A landscape with many valleys, sampled at points; each row gives a point and its height.
A ball rolls from a point to the lowest of its 2 nearest points, and stops where none of them is lower. Distance is the straight distance between rows; heights are no part of it.
q_834: [142 115 172 153 148 169 143 119 137 120 166 136 106 138 123  89  93 112
 134 154 114 169]  h=395
q_321: [118 112 150 160 108 104 131 136  96 111 108 133 129 143  90 125 112 103
 149 135 106 111]  h=294
q_590: [140 138 106  84 156 148 118 159 128 116 169 116 155 137 126 141 111 151
 122 111 165 118]  h=483
q_627: [132 175 115 113  99 116 114 175 119 136 131 148 135 128 156 159 136  89
 158 116 157 105]  h=542
q_794: [136 145  79 114 123 123 122 119 157 180 173 134 170 101 114 155 135 137
 111  80 143 140]  h=146
q_547: [156 122 147 153 118 111 148 123  87 123 109  99 138 150 158 106 116 135
 163 114 139 118]  h=122
q_745: [119 127 146 101 153 131 127 127 113  78  86 103  81 145 185 152 148 153
 146 176 131  95]  h=207
q_656: [101 153 153 130  90 100 141 128 145 115 117 147 105 138 126 142 146 123
 160 136 108  93]  h=196
q_898: [101 132 116 117 148 119 111 146  74  88  73 141 125 129 131 128 160 119
 155 146 122  96]  h=330
q_150: [152 120 122 128 119 120 131 103 193 162 188 109 123  88 108  92 135 142
 122 110 126 163]  h=318
q_272: [139 142 117 132 119 132 110 175 109 151 158 169 145 119  86 100 107  85
 147 139 140 158]  h=442
q_68: [161 143 156 106 113  95 103 167 150 112 122 106 141 146 139 105 120 145
 143 114 165  95]  h=347
q_426: [121 150 132 102 113 121 117 159 176 133 139 146 136 122  85  92 138 147
 117 125 141 118]  h=254
q_47: [106 119  74 107 142 142 173 138  80 133 123 130 154 149 119 126 127 137
 105 122 136 131]  h=518
q_314: [135 131 134 136 112  89 134 127  78 112  75 121 158 150 153 108 156 132
 163 106 140  88]  h=185
q_731: [116 108 159 154 123  94 123  96 123 102  35 113  92 135 132 114 174 155
 115 161  98 105]  h=348
q_304: [115 163 132 129 100 146 159 143 116 145 117 161  99 136 160 130 150 108
 145 155 129 131]  h=218
q_521: [124 116 100 162 100 101 160 102 127 158 135 102 120  98 112 134 140 129
 147 122 107 145]  h=448
q_715: [180 122 143 131 109  95 115 155 132 138 134 108 158 150 121  83 107 135
 136 113 163 122]  h=366
q_613: [163 114  88 137 145 130 123 114 142 164 215 118 127  93 138 154 103 101
 131 112 123 190]  h=261
q_872: [137 128 105 140 137 142 141 105 131 147 207 104 110  90 148 159 121 130
 142 125 114 172]  h=307
q_260: [190 116 118 109 152 133 115 111 178 151 196 107 152 136 150 121  91 124
 121  89 148 165]  h=397
q_40: [110 131 109  99 102  57 139 154 123 111  85 130 119 148 109 112 174 142
 135 140 122  83]  h=260
q_54: [148 129 140 153 111 132 160 119 100 157 211 155 157 148 118  92  84  87
 149 113 123 176]  h=503
q_572: [ 90 128 114 110 154 131 130 119  81  88  38 158 110 141 159 131 189 119
 126 164 115  93]  h=374
q_901: [108 146 154 139 142 166  89 102 143 126 129 133 121  76 135 143 138 140
 163 117 121 127]  h=566
q_954: [110 149 147 119 117 128 123 113 132 103  95 133 129 144 180 180 146 114
 143 108 131  79]  h=282
q_768: [128 152 100 147 139 168 132 140  90 152 158 171 144 135 165 183  98  85
 114 110 134 159]  h=485
q_231: [115 141  80  97  97  93 156 166 139 138 155 124 122 134 109 173 128 122
 117 133 128 110]  h=417
q_3: [176 116  88 127 124 113 137 139 103 151 144 100 165 148 140 144  97 109
 132  97 162 136]  h=475
q_74: [148 103 114 132 137 117 115 137 157 144 172 113 131  98  70  86 118 128
 118 134 123 164]  h=343
q_451: [157 111 132 115 110 113 150 153 138 154 142 143 160 163  90  42 110 130
  94 130 150 157]  h=204
q_889: [113 117 162 122 129  94 103 129 128  79 102  93  92 116 124 134 146 170
 156 157 108  95]  h=268
q_216: [159 102 101 106 129 120 158 149 133 138 181 119 160 173  99 127  76 109
  92 119 146 142]  h=450
q_351: [135  96 136 167 118 108 158 106 124 137 101  93 100 127 116 111 134 138
 124 150 101 140]  h=462
q_842: [143 139 127 169  99 115 104 133 130 163 129 140 128  91 115 144 121  77
 161 116 128 142]  h=501
q_894: [176  93 157 153 137 122 131 143  88 126 100 106 140 163 140  55  98 135
 112 132 148 164]  h=373
q_675: [116 124 150 108 134  85  76 148 125  81  55 112 104 117 143 128 171 145
 140 152 129  86]  h=295
q_167: [150 104  89 116 141 110 127 140  98 145 126 109 175 126  92  88 120 145
 113 116 154 139]  h=536
q_62: [ 87 147  95 130 128 141 140 103 107 146 128 146 174 116 111 158 146 141
 119  77 122 110]  h=238
q_380: [118 129 150 116 136 110 112 157  83  92  44 151 150 165 133  58 157 146
 110 136 145 112]  h=583
q_443: [106 114 115 106 157 151 155 131 151 113 147 115  98 114 105 103 141 171
 100 162 112 143]  h=293
q_354: [124 134 178 140 142 118 101 143 111  91 101 128 146 139  99  65 128 172
 125 125 126 124]  h=565
q_808: [124 146  96 122 112 118 133 144 116 142 108 119  81  99 165 184 162 110
 152 171 133 125]  h=117
q_77: [124  94 163 171 123 129 167  93 112 129  94 119 114 151 110  74 125 146
 106 145  98 147]  h=472
q_845: [111 156 147 137 115 136  99 120 154 131 187 133 122  77 110 146 124 134
 168 113 113 138]  h=585
q_638: [ 80 172  98 124 101 124 175 152  62 135 151 183 150 145 134 148 142 113
 145 127 115 121]  h=350
q_799: [150 120 130 126 144 141  89 123 137 121 106 101 134 110 163 165 115 122
 139 105 151 113]  h=590
q_687: [136 128 135 134  98  94 146 132 106 132 168 118 168 139  74  83 113 139
 150 115 130 124]  h=368
q_558: [110 109 144 115 148 116 157 122 106  81  88 103  86 157 145 118 148 174
 126 178 104 106]  h=236
q_582: [135 112 154 147 167 178  84 106 153 117 107 133 125 112 133 131 106 126
 112 120 130 141]  h=86
q_553: [167 109 129 125 154 130 103 115 137 120 136  88 164 132 141 135  99 150
 125  84 159 117]  h=580
q_891: [134  96 122 131 139  93  89 140 112 100  83  98 158 133  92 134 124 140
 109 109 131  98]  h=621
q_66: [154 104 142 131 142 109  86 149 149 111 140  93 132 113  84  96 112 157
 116 129 130 136]  h=341
q_825: [ 79 136 153 135 130 126 111  77 114  95  88 123  91 104 145 176 165 140
 165 164  87  93]  h=115
q_152: [135  99 100 104 131 115 139 130 156 125 108  81 121 137 144 160 125 151
 101 119 141 110]  h=427
q_95: [187  97 133 140 146 124 118 104 159 153 159 110 159 138 122  86  93 130
 117  90 143 163]  h=410
q_281: [130 128  79 125 136 129 122 116 113 158 142 135 191 119  97 161 122 126
 107  75 145 129]  h=186
q_279: [146 145 106 132 117 156 129 157 149 170 163 168 108 122 134 137 109  74
 111 145 137 177]  h=615
q_762: [136 120 126 106 139 130 128 179 131 124  91 137 113 148 110  72 135 142
  92 165 143 140]  h=148
q_853: [115 137 128 138 118 140 115 102 143 150  68 134 104  94 157 153 166 114
 133 136 127 116]  h=200
q_618: [106 168 106 105 124 161 134 137 148 146 146 152 118 121 178 191 137 128
 106 118 140 125]  h=284
q_200: [129 123 125 141 143 174 138  97 121 140  74 129  86 129 165 168 140 104
 108 183 119 135]  h=331
q_857: [146 105 130 145  96  81 106 142 153 127 101  94 114 123 110 154 116 106
 136 131 125 103]  h=471
q_405: [127 115 149 163 125 135 143 100 112 122 167 126 144 144 108 135  85 117
 148 104 107 134]  h=456
q_334: [129 120 107 151 100  93 103 137 131 144 103 115 132  96  85 152 133  99
 140 120 119 114]  h=484
q_501: [127 103 161 157 126 110  99 136 115  98  68 126 108 138 105 127 123 109
 119 156 107 110]  h=333
q_594: [123 140 100 129  81  87 171 137  97 151 179 130 171 141  86 123 123 128
 149 108 130 121]  h=403
q_452: [118 154 147 103 126 139 114 169 129 102  78 165 127 160 147 125 141  97
 121 143 144  90]  h=345
q_157: [ 66 152 100 106 122 126 142 112 109 105 108 153 104 124 167 214 170 128
 130 138 101  93]  h=253
q_598: [158  91 127 131 131 124 156 115 162 134 145  69  82 123 153 133 113 144
 117 155 125 148]  h=416
q_264: [102 147 114 125 113 139 184 144  71 130 166 155 143 154 125 111 117 122
 147 135 127 141]  h=415
q_967: [136  91  93 127 153 127 135 133 111 134  97 102 131 119 109  97 139 158
  98 133 134 148]  h=550
q_253: [141 132 147 107 123 124 139 175 128 125 106 153 141 177 115  59 115 129
 104 140 153 122]  h=173
q_5: [145 153 139 126 150 164 100 123 141 145 200 163 166 121 109 112  96 118
 143  93 134 157]  h=357
q_725: [144 104 101 115 128 137 158 137 148 165 175 152 146 139  88  68 112 108
  84 130 132 177]  h=237
q_710: [120 146 117 120 104 118 127 166 112 130 156 163 164 150  72 134 104 102
 131 123 133 118]  h=405
q_940: [154 161 152 122 127 152 119 132 142 135 149 134 147 137 165 115 112 134
 153  91 164 124]  h=418
q_999: [109 139 113 138 154 173 144  94 133 142 215 171 153 127 110 143  99 116
  94  97 102 175]  h=221
q_439: [136 133 108 128 108 141 193 141 101 155 174 138 130 165 150 124 101 100
 125 130 136 156]  h=460
q_396: [151 122 130 132 117 118 104 129 156 134 171 128 156 141 101 167  79 103
 125  92 134 119]  h=445
q_293: [109 160 138 101  83  89 127 147 163 126  99 149  99 132 151 140 170 121
 150 133 135  84]  h=166
q_507: [ 90 146 126 105 112  88 124 131 109 100 106 129  80 105 143 144 183 146
 183 168 108  90]  h=124
q_130: [ 82 122 162 129 124 136 120  76 155 106  98 113  79 100 130 165 152 162
 132 173  88 103]  h=77
q_600: [124 128 112 107 139 136 171 139  94 126 125 124 153 156 136  83 130 158
 123 122 150 123]  h=511
q_844: [145 144 109 109 135 144 153 127 108 144 170 127 176 137 130  87 123 152
 135  98 159 137]  h=486
q_96: [ 99 148 124 101 104 117 137 121 163 127 164 124 142 124 123 177 129 157
 125  93 126  93]  h=313
q_949: [109 136 156  85 129 103  74 150 162  82  61 134 124 131 144 138 162 137
 114 133 139  71]  h=311
q_4: [105 139  99 110 102  81 136 125 140 141  97 119 135 111 120 131 178 156
 140 109 129  90]  h=235
q_815: [146 134 164 118  97  98 122 155 159 116  90 133 137 177 134 110 123 118
 113 113 148  86]  h=332
q_403: [113 125 166 147 134 133 101 114 159 126  99 125  89  90 106  96 154 162
 130 159 106 141]  h=304
q_885: [ 96 145 137 159  87 100 150 121 103 132 108 157 121 139 106 148 138  91
 156 133  94 109]  h=242
q_234: [133 119 184 148 147 152 118  98 137 109  56 121  87 145 162 126 135 136
 115 172 119 121]  h=328
q_592: [123 130  99 137 107 113 160 128 104 145  89 132 134 140 143 147 142 108
 126 118 132 111]  h=338
q_709: [171 111 125 106 158 141  98 130 171 129 194  94 120 109 144 143  86 130
 136 118 143 156]  h=380
q_165: [138 153 128 118 131 163 170 135 136 143 210 142 120 140 161 115 112 122
 131 129 137 161]  h=491
q_574: [ 92 138 144 111 131 118  92 128 150 105 104 141 149 116  85 128 147 156
 122 104 122  85]  h=147
q_113: [159 125  93 112 172 165 128 109 131 167 185 144 163 109 134  79 124 128
 117  96 145 189]  h=540
q_912: [121 133 103 119 104 105 121 128 165 155  71 116 115  97 144 140 177 134
 120 122 141 109]  h=217
q_476: [127 109  81 134 135 133 126 141 137 162 113 136 125 109  96 133 123 102
  96 132 128 152]  h=310
q_986: [172  98 146 154 140 139 150  83 156 162 194 131 132 136 127  78  92  95
 120 110 106 196]  h=444
q_326: [104 114 148 115 111  83 118  97 152 108  54 109  59 127 143 148 181 157
 122 195  97  97]  h=355
q_619: [127 104  87 127 154 146 150 113 129 143 206 138 151 134  93 138  95 112
  89 112 110 174]  h=156
q_568: [158 126 137 132 103 103 126 110 180 159 144  98 143 119 134 122 124 145
 132  85 147 120]  h=216
q_514: [107 117  99 140 155 168 160 113  65 135 101 139 144 137 139 132 125 118
 122 125 126 143]  h=488
q_217: [119 152 138 124 117 139 111 162 123 127 113 177 147 153 107 122 112  87
 122 120 140 114]  h=375
q_444: [116 140 136 123 137 136 126 147 112 102 148 119 116 127 132 150 114 131
 162 137 126 115]  h=401
q_330: [126 123 151 144  95  89 148 146 127 126 125 130 129 143  79  80 124 134
 136 137 114 123]  h=335
q_82: [108 118 150 136 120  58  92 123  96  76  38 130 123 140 138 115 184 131
 144 135 108  80]  h=316
q_988: [128 139 116 138 146 159 144 116 105 140 142 116 109  87 150 111 150 145
 158 143 130 157]  h=414
q_664: [105 133 155 116 137 131  84 141 144  91  51 157 131 144 137 135 153 103
 105 128 133  80]  h=325
q_977: [122 114 156 136 138 159 122 102 135 109  69 122  95 147 167 174 129 104
 104 161 120 101]  h=317
q_401: [109 122 132 124 140 125 122 117 132 118 117 132 171 133  75 103 128 163
 106 100 124 110]  h=91
q_735: [108 151  98 150 113 134 134 131 128 161 207 164 134 100 102 171 111 101
 115 121 100 168]  h=365
q_374: [ 98 115 128 122 143 138 163 114 121 104 134 107  88 128 122 133 137 160
 130 168  99 124]  h=266
q_541: [ 93 162 165 100  90 121 114 114 177 125  95 147  86 115 178 167 166 126
 146 142 126  90]  h=143
q_50: [120 140 120 126 159 172 132 115 101 126 206 165 184 142  94 117  90 123
 124  94 127 154]  h=298
q_197: [145 147 133 151 103 117 103 144 113 139 104 123 116 107 162 155 134  85
 174 124 144 115]  h=522
q_888: [111 133 105 154 136 163 149 104  81 147 107 139 115 100 150 146 147 114
 145 146 116 149]  h=452
q_220: [118 129 140 158 152 154 122 111  73 124 103 135 154 108 114  82 132 146
 159 113 127 141]  h=519
q_195: [150 119 147 125 119 123 130 118 178 146  99  91 100 112 160 100 149 168
 116 132 144 136]  h=113
q_205: [107 139 162 116 105 116 131 137 176 115 138 132 107 127 105 125 129 146
 132 133 112 105]  h=227
q_495: [151 112  81  93 175 149 108 139 135 128 189 112 159 115 105 132 102 144
 111 113 147 153]  h=504
q_566: [164  99 141 161 144 147 119  76 165 164 140 129 139 120 129 104 103 112
 120  88 120 170]  h=424
q_419: [ 79 153 124  94 128 108 100 141 128  94  96 156 144 123 112 148 167 139
 141 113 123  70]  h=198
q_285: [149 116 146 136 151 148 120  94 145 134 101  83 107 102 176 112 141 172
 135 125 140 141]  h=96
q_83: [175 128  82 102 161 131 109 129 134 162 224 142 174 107 100  96 110 111
 127 108 142 186]  h=562
q_713: [ 75 149 112 129 129 134 137 106 106 113 128 124 101  96 142 188 157 144
 162 144  97 109]  h=189
q_493: [113 108  92 134 139 134 145 120 122 135 171 120 143 129  94 177 101 119
 103 111 109 139]  h=213
q_927: [106 102 129 143 112  99 102 109 131 115  34 120  94 118 134 171 169  93
 116 170 102  92]  h=363
q_455: [160 118 118 137 110 115 124 129 165 165 193 142 151 131  85 126  91  92
 120 104 129 157]  h=426
q_685: [124 122 131 102 140  99  91 165  98  82  89 131 174 156  95 119 127 131
 118 118 143  81]  h=610
q_487: [152 141 118 139 116 124 119  98 149 169 161 122 167 101 131 128 131 138
 151  66 145 134]  h=187
q_366: [110 144 156 149 154 162  93 114 108 107  93 139 139 100 129 108 141 143
 155 115 128 115]  h=546
q_611: [172 101 130 136 136 113 123 153 103 114  76  83 107 144 163 124 118 122
 129 152 147 125]  h=104
q_465: [ 97 123 120 123 125 110 126 104 112 108  42 147  87 138 158 159 186 100
 128 175 107  88]  h=377
q_52: [141 106 179 172 137 150 139 108 113 103 142 118 113 152 125 110  80 118
 145 135 108 141]  h=423
q_785: [119 139 118 155 104 124 128 127 144 162 192 165 145 108  72 126 112  94
 129 115 105 160]  h=400
q_746: [131 156  95 129 126 137 145 127  98 148 192 136 163 118 131 139 118 133
 146  98 137 146]  h=449
q_190: [ 91 140 108 133 115 118 113 112 128 130 133 131 153 111 118 206 129 122
 122  86 110  97]  h=283
q_353: [136 144 157 127 107 124 114 132 141 119 103 138 151 159 152 154 118  93
 135  87 151  83]  h=312
q_641: [133 145  78 127 110 126 133 139 130 173 115 122 108  97 164 179 148 108
 133 130 144 141]  h=155
q_997: [137 153 141 118 109 124 147 164 114 124 100 136  87 147 171 110 146 112
 157 172 139 117]  h=184
q_644: [108 144 153 114 108  85 114 118 112  88  79 133 136 144 172 139 171 128
 172 103 130  59]  h=241
q_420: [172  98 153 158 122 127 158 102 117 148 187 123 151 155 128  69  79  97
 142 110 127 174]  h=469
q_102: [166 110  94 122 134 134 146 123 124 163 148 130 171 160 128 137  86  99
  97  93 155 149]  h=461
q_810: [117 148  98 110 149 149 124 133 137 142 178 114 120  70 126 112 149 164
 153 128 134 153]  h=376
q_734: [129 121 125 128 107 130 166 124 103 146 218 152 173 146  77  78  96 112
 128 122 118 164]  h=538
q_397: [104 111 134  92 124  85 118 113 141  78  77 100 105 145 160 173 156 154
 127 138 114  68]  h=305
q_90: [168  94 141 142 151 139 151 118 121 127 117  86 118 145 158  68 119 163
 107 132 137 164]  h=390
q_337: [ 78 145 123 142 107 127 167 102 101 117  97 164 114 158 153 198 149  96
 116 133  90  94]  h=299
q_636: [107 144  91 105 119 111 141 148 101 119 105 148 162 152 131 163 141 110
 117 102 141  85]  h=364
q_701: [135 132 122 170 142 168 124 108 108 151 152 146 112 114 152 183  95  81
 135 136 113 167]  h=453
q_309: [148 122 119 124 138 140 118 140 138 127 180 103 105 103 137 153 105 124
 154 138 133 149]  h=352
q_805: [121 147 103 153 122 147 153  85 126 164 165 136 152 120 166 183 124 131
 121  71 125 146]  h=336
q_114: [131 109 162 118 139 129  98 129 180 110  88 108 126 139 122 107 128 174
  78 115 136 113]  h=27
q_192: [134 138  95 124 154 175 134 141  94 163 182 175 156 114 123  99 111 103
 128 121 135 188]  h=507
q_775: [129  93 149 141 118  89  99 127 126  90  46  99 108 146 139 167 138 101
 111 149 116  85]  h=351
q_252: [ 90 163 103 105 141 138 105 157  86 109  92 166 150 112 120 135 162 120
 151 121 139  98]  h=267
q_149: [131 143 149 144  99 130 122 116 179 150 178 137 108 104 119 153 113 112
 142 118 115 144]  h=598
q_457: [136 107 176 154 149 157  98 105 168 117  97 124 124 131 120  99 115 149
  90 119 120 139]  h=52
q_393: [144 123 125  98 164 137 114 165 112  92 144  98 139 140 122 105 106 164
 125 134 153 120]  h=505
q_343: [ 98 122 139 117 130 118 102 140 163 117  74 139  91 103  92 115 165 152
 104 168 112 114]  h=290
q_417: [105 136 174 128 119 141 122  89 142  99  68 136 105 152 187 181 152 107
 130 140 117  73]  h=303
q_930: [105 119 121  92 144 145 131 131 161 103 135 111 107 134 134 176 114 149
 102 135 125 106]  h=437
q_632: [174 123 131 141 140 154 121 130 150 161 116 118  95 104 159  98 127 113
 133 151 151 172]  h=202
q_708: [111 117 138 109 131 107 123 152  64  94  74 155 181 184 100  83 133 133
 120 120 141  92]  h=596
q_389: [138 146 114 122 154 170 117 160 116 145 167 159 125 106 115  87 117 107
 143 147 142 177]  h=476
q_67: [ 97 159 124 137  87 118 128 126 151 147 144 167 148 140 122 200 126 101
 110  89 117 100]  h=308
q_778: [ 80 166 114 148  94 116 160 132  89 140 133 174 134 122 108 133 154 115
 158 128 100 118]  h=291
q_254: [138 103 119 133 120 127 156  93 155 144 110  76  81 116 173 162 136 149
 121 157 122 131]  h=420
q_544: [105 165 116 154  98 128 122 134 133 151 184 165 135 110 132 205 114 102
 120 107 107 136]  h=334
q_376: [154 109  64 127 145 127 152 108 123 166 231 131 157 122 125 147  98 102
  98 101 115 195]  h=210
q_432: [119 151 180 102 138 148 116 123 149  99 101 121  72 125 180 125 153 160
 148 181 133 108]  h=180
q_141: [146 154 163 137 141 165  94 136 142 133 139 161 150 125 127  99 106 110
 147 106 152 135]  h=394
q_686: [125 124 122 137 122 140 157 107 172 155 200 130 103  96 109 103 138 129
 119 134 105 172]  h=297
q_663: [111 124 163  94 113 100  96 134 167  91 100  99  90 116 155 168 136 149
 143 153 126  87]  h=289
q_162: [100 117 162 118 136 141 118  95 168 101  89 114 107 124 140 140 141 174
 108 133 113  99]  h=51
q_238: [130 102 141 126 135 112 132 105 166 122 107  98 146 139 101 105 132 185
  90 101 125 113]  h=46
q_207: [123 110 155 162 116  79 112 125  95 111  30 126 126 136 121  80 170 144
 117 137 113 115]  h=339
q_503: [138 131 110 107 139 133 143 119 160 136 175  96 130 100 129 105 139 171
 133 112 143 140]  h=342
q_763: [160 129 119 124 137 152 141 154 109 146 115 130 120 140 158  87 119 114
 133 146 159 156]  h=188
q_81: [113 116 135 133 165 189 126  91 143 124 114 133 122 131 147 162 114 130
  99 121 121 134]  h=126
q_325: [126 108 148 122 155 103  82 131 116  76 100  74 122 109 127 131 133 183
 139 132 128 103]  h=296
q_286: [107 140 124 107 127 138 152 151 148 121 210 153 141 135  68 106 111 136
 112 132 117 140]  h=478
q_918: [161  92 136 141 135 136 176 103 144 134 168  82 105 142 147  90 111 144
 116 137 120 166]  h=404
q_945: [115 119 157 163 143 150 155  98  90 116 117 125 117 127 123  77 133 152
 146 151 105 150]  h=489
q_80: [106 140 127  94 135 156 140 144 168 116 182 142 124 138 106 147 109 142
 100 127 126 126]  h=454
q_610: [ 99 179 129 125 111 166 138 134 136 147 142 170  95 114 167 176 146 111
 128 148 123 135]  h=255
q_583: [135 119 107 129 127 149 171 126 158 160 193 148 105 128 114  96 117 106
  94 147 115 186]  h=269
q_483: [146 134 122 118 143 121  95 156  81 113  94 127 184 132 115 101 128 130
 141 105 167 102]  h=626
q_262: [118 142 103 109 128 133 112 156 146 142 126 144 130 104  99 131 140 126
 122 127 139 124]  h=281
q_848: [125 143 117 118 116 139 170 112 144 149 240 157 160 137  92  87 117 125
 104 109 120 165]  h=509
q_365: [146 143 121 139 113 149 125 115 154 172  95 130  91  88 171 139 160 110
 144 152 143 149]  h=182
q_818: [130 114 158 163 146 157 111  80 161 142 137 111  98  78 124 103 137 153
 141 142 103 162]  h=320
q_951: [155 128 138 133 137 137 129 161  92 113  95 114  99 137 164  94 126 123
 151 169 148 137]  h=145
q_602: [136 114 127 148 110 119 109 126 151 133 138 113 124 125 121 195  93  94
 124 114 123 118]  h=459
q_250: [114 153  82 114 124 132 148 142 131 147 225 138 144 102 111 154 129 137
 120 119 121 155]  h=406
q_290: [128 143 109 128 118 140 153 118 134 152 132 131 141 141 165 166 124 119
 115  88 141 122]  h=309
q_847: [162 105 152 144 130 118 131 129 111 102 118  77 114 151 162 147  93 124
 146 134 139 114]  h=57
q_55: [132 126  95 120  93  89 161 134 149 150 152  96 114 114 118 140 139 138
 136 126 125 122]  h=433
q_655: [ 98 137  90  94 114  90 144 168  97 107 131 135 129 159 108 177 128 112
 126 137 123  89]  h=393
q_631: [119 158 128  98 137 138 132 155 109 100 185 131 156 145 118 143 108 146
 153 116 145 107]  h=451
q_142: [118 107 144 145 133 130 143 132  66 119  58 140 146 153 118  57 135 142
 115 142 125 137]  h=571
q_726: [172 103  81 112 163 128 111 129 127 153 152  96 166 102 117 105 121 147
 123 102 160 156]  h=521
q_989: [118 166 186 117 107 141 115 122 159 112 100 141  71 131 181 149 148 118
 159 179 129  99]  h=162
q_629: [140 130 146 121 129 127 127 148 148 132  71 123  95 131 149  81 156 158
 109 158 146 132]  h=127
q_146: [140  89 153 139 151 104  98 142 118  87  99  75 111 123 108 109 120 176
 109 150 118 135]  h=319
q_545: [157 121 128 133 141 125  96 156  83 109 137 124 177 140 103 123  86 108
 152 111 151 115]  h=646
q_98: [157  97 139 136 167 138 109 114 117 114  89  91 156 141 138 104 111 159
 101  98 149 126]  h=572
q_952: [130 132 151 124 137 145  65 123 134 102  93 112 113  91 165 181 130 111
 153 137 138 101]  h=597
q_282: [148 106 175 158 149 140 125 122 104 106  58 110 101 162 152  85 128 148
  96 170 123 147]  h=340
q_20: [131  93 118 132 156 120 130 141  83 115  61 113 143 148 113  79 134 156
  89 134 135 136]  h=560
q_358: [110 131 118 130 100  92 144 135 106 117  94 123  74 129 142 154 157 105
 165 184 107 107]  h=62
q_828: [125 106 138 135 153 170 142 128 130 124 151 150 123 149 102 108  89 110
 100 143 113 159]  h=367
q_103: [129 155 132 134  97 144 130 142 173 163 156 172 124 135 121 151 108  88
 112 114 132 143]  h=607
q_299: [111 112 121 137 133 151 138 128 132 130 116 144 103 133 104 151 115 104
  99 155 105 138]  h=337
q_875: [116 145 145 145 132 156  87 108 130 121 139 121 109  81 156 196 122 121
 168 128 120 123]  h=582
q_751: [124 143 145 133 142 123 115 147  99 115 122 134 149 112  97  56 141 169
 154 129 137 134]  h=548
q_740: [159 136 120 109 152 149 146 123 142 133 252 125 141 129 141 104 100 124
 134 111 133 173]  h=523
q_774: [167  87 153 150 149 140 124 148 108 122  88 114 102 153 134  84  97 114
  99 171 134 165]  h=354
q_587: [100 120 123 109 118  84 122 151 137 111  58 148 106 140 102 101 175 145
 109 152 111  98]  h=277
q_263: [133 131 100 106 109 102 175 141 113 128 180 120 169 170  99 135 103 140
 118 112 135 112]  h=431
q_87: [141 127 156 177 129 167 134 102 131 145 144 143  92 119 136 138 105  87
 142 158 108 163]  h=425

Where does a ball stop that starts at each point below?
q_810 -> q_285
q_87 -> q_541
q_396 -> q_794
q_844 -> q_794
q_167 -> q_619
q_52 -> q_541
q_420 -> q_619
q_74 -> q_285

For each start below, name every point that the ball comes to, in order.
q_701 -> q_87, q_834, q_828, q_299, q_476, q_262, q_426, q_205, q_656, q_293, q_541
q_197 -> q_842, q_334, q_857, q_602, q_396, q_455, q_785, q_735, q_544, q_67, q_190, q_62, q_281, q_794
q_47 -> q_514, q_888, q_988, q_810, q_503, q_150, q_686, q_583, q_725, q_451, q_253, q_762, q_629, q_195, q_285
q_380 -> q_142, q_20, q_967, q_167, q_726, q_495, q_590, q_631, q_444, q_309, q_872, q_613, q_376, q_619
